Each row is a point on a landscape with many valleys, with its height.
A ball rolls from a point to whichever of its 6 nearest points has the largest drop for the distance, and stops where none of them is lower. Distance is the straight distance between rows; heights are no part of it.
Kedip: [-41  20  33   2   3 -18  -6   2  53 -38   4 -13]  (h 37.8)
mag: [-31  16 -13   5  43  11   0 -10 -71 -54  48   9]  (h 14.6)
zedum: [-15  13  41 -19  16 -14  10 -11 -30 -38  11  -5]  (h 23.7)
gev: [ 42  -6 -32   2 -44  67 -26  12 -18  51 -61  24]  (h 11.3)
Sama: [ -5   3 -38  34 -16   4 -22  20  62  15 -22  21]  (h 8.9)
Vir: [  4  10 -41  39 -37  50 -41  22  26  39 -48  22]  (h 32.0)
vuta: [-49  20   3   5  29   9  -6  -4 -61 -75  35  21]  (h 9.8)
tapi: [-21  21  25 -14  19  -4   3  -6 -53 -44  15 -10]  (h 13.4)
fuz: [ 49 -18 -45   1 -31  39 -16   5 -11  45 -59  24]  (h 12.5)
patub: [-16  -2  19  -8   6  27  41 -25 -48   6  55 -49]  (h 3.3)
Mib: [ 31 -42  28  -5  -2  -1  41 -13   4  56  26 -37]  (h 24.7)
tamo: [-14  13 -60  41 -13   4 -48  24  54  25 -19  14]  (h 39.6)
vogo: [ 38 -26 -45  14 -30  24  -8   9  13  25 -49  33]  (h 17.6)
Zovif: [-30  16  38  -4   4 -17   6  -2  36 -37  -3  -1]  (h 38.8)
Zul: [-13   1  13   4  -4 -20   4  13  59 -21 -10  13]  (h 37.5)
mupe: [ 14 -14 -18  17 -18  -8  -1   9  47   3 -30  31]  (h 51.6)
luz: [-26   9   2 -12  26  11   6 -14 -69 -29  47 -19]  (h 7.6)
Siza: [  3   1 -43  38 -33  36 -32  21  34  26 -36  24]  (h 39.8)
gize: [-27  25  38 -20  12 -12   5  -8 -31 -42   9 -10]  (h 23.4)
Noko: [ 53 -51 -18  -3   5 -10  11 -11   2  61  -6  -2]  (h 14.4)
pud: [-52  33  37   0   9   2  -2   0 -19 -66  11  -4]  (h 59.1)
Turo: [ -6  16 -51  41 -24  27 -48  22  45  30 -24  16]  (h 48.1)
sapib: [-22  11  -6  18   2 -19 -13  13  79  -6  -2   5]  (h 35.8)
putul: [ 36 -24   5 -10   1 -29   6  -2  19  11 -17  16]  (h 60.6)
durug: [ 25 -24   2  -1  -6 -27  13   0  28   3 -24  20]  (h 72.0)
tepog: [ -2  -4 -19  23 -15 -10 -10  12  63  -3 -20  17]  (h 36.1)
pag: [-21  18  18 -17  23  -7   5 -10 -57 -26  31 -20]  (h 8.3)
meza: [-14  26 -62  34  -2 -11 -67  23  56  22 -12  18]  (h 39.9)
gamur: [ 54 -39 -42   4 -14  16  -8  -4  -4  47 -42  25]  (h 11.2)
Pibo: [-48  27  30  -2  17   9  -1  -7 -34 -70  18   4]  (h 56.1)
pab: [-10  -3  21 -21   8   8  34 -20 -44  12  43 -54]  (h 24.0)
Sazas: [ 26 -33  18 -16   6 -16  28 -14   0  50  19 -37]  (h 21.1)
Zug: [ -6   9  29 -31  14 -12  14 -11 -43 -11  22 -19]  (h 17.1)
labaz: [-32  27  28  -7  19   6  -3  -1 -43 -61  17   0]  (h 33.9)
ruzi: [ 20 -12  24 -28  13 -21  23 -12 -18  29  27 -37]  (h 11.9)
kemi: [ 14  -1  30 -24  12 -33  11  -3  -7 -15   0  -4]  (h 3.5)
tuv: [ -3 -18  30  -6 -19  33  56 -19 -36  18  48 -52]  (h 25.8)
Nabip: [ 47 -34  -4 -10   0 -23  17  -3  10  32 -16  10]  (h 26.0)
ledu: [-25  15   9  -8  26   3   1 -11 -64 -42  37  -8]  (h 9.1)
bope: [-25   6  -8  -3  25  22  16 -23 -69 -17  57 -31]  (h 8.8)
bemal: [ 27 -18 -24  12 -17   0   1   5  33  14 -41  28]  (h 47.2)
Dorar: [ -1  17  40 -27  12 -24  12  -2  -8 -30   0  -2]  (h 37.4)
lop: [-24  21 -36  26   6 -29 -34  16  73   3  -6  13]  (h 35.7)
Nen: [-17  12 -33  28  -5 -13 -29  19  73   9  -9  17]  (h 32.6)
goru: [ 12  -2  23 -26  11 -18  19 -13 -32  15  35 -32]  (h 29.4)
sas: [-21  23 -50  32   1 -24 -52  19  68  14  -5  15]  (h 37.1)
Bopa: [ 12 -20  37 -18  -7   2  41 -15 -16  34  42 -57]  (h 26.7)
duzov: [-15   9  12 -19  21   3  13 -18 -62 -14  43 -31]  (h 5.5)
Metor: [ 30   4 -34   8 -52  65 -24  15  -4  44 -63  27]  (h 6.8)
Keso: [  6 -14 -32  30 -20  10  -8  13  54   7 -32  27]  (h 44.3)
bibud: [  8 -11  14  -3  -7 -26  11   9  36  -7 -20  22]  (h 57.4)
sape: [ 11  -1  30 -20   5 -31  17  -1  17 -16  -8  11]  (h 59.0)
Sud: [ 46 -45 -12 -13   7 -19  15  -2   5  51  -5  -2]  (h 15.7)
suve: [ 27 -19  19 -22  12 -34  13  -5   1  15   0  -3]  (h 54.8)
Mepav: [ 34 -25  13 -19  12 -30  13  -6  -2  34   9  -8]  (h 30.2)
fisig: [ 31  -6 -38  23 -37  47 -24  17   6  30 -54  34]  (h 12.7)
raka: [-31  27  46 -12   6  -8   2   0   0 -50   2   0]  (h 35.5)
fut: [-35  24  13  -5  27   8   2 -11 -61 -62  29   5]  (h 19.6)
dulup: [ 15   6 -38  27 -40  54 -29  22  19  32 -50  25]  (h 20.1)
Rol: [ -5   5  30  -8   2 -22  15   0  32 -23 -12  10]  (h 42.9)
kiku: [-17   7  12 -15  18  14  23 -19 -61   0  51 -36]  (h 10.5)
rez: [  1   0  31 -30  13 -25  13  -9 -26  -8  13 -17]  (h 35.2)

For each start below, name the point where the ball stops.
zedum | duzov
durug | gamur
Kedip | duzov
bibud | Sama
bemal | gamur
mag | duzov
Zovif | duzov
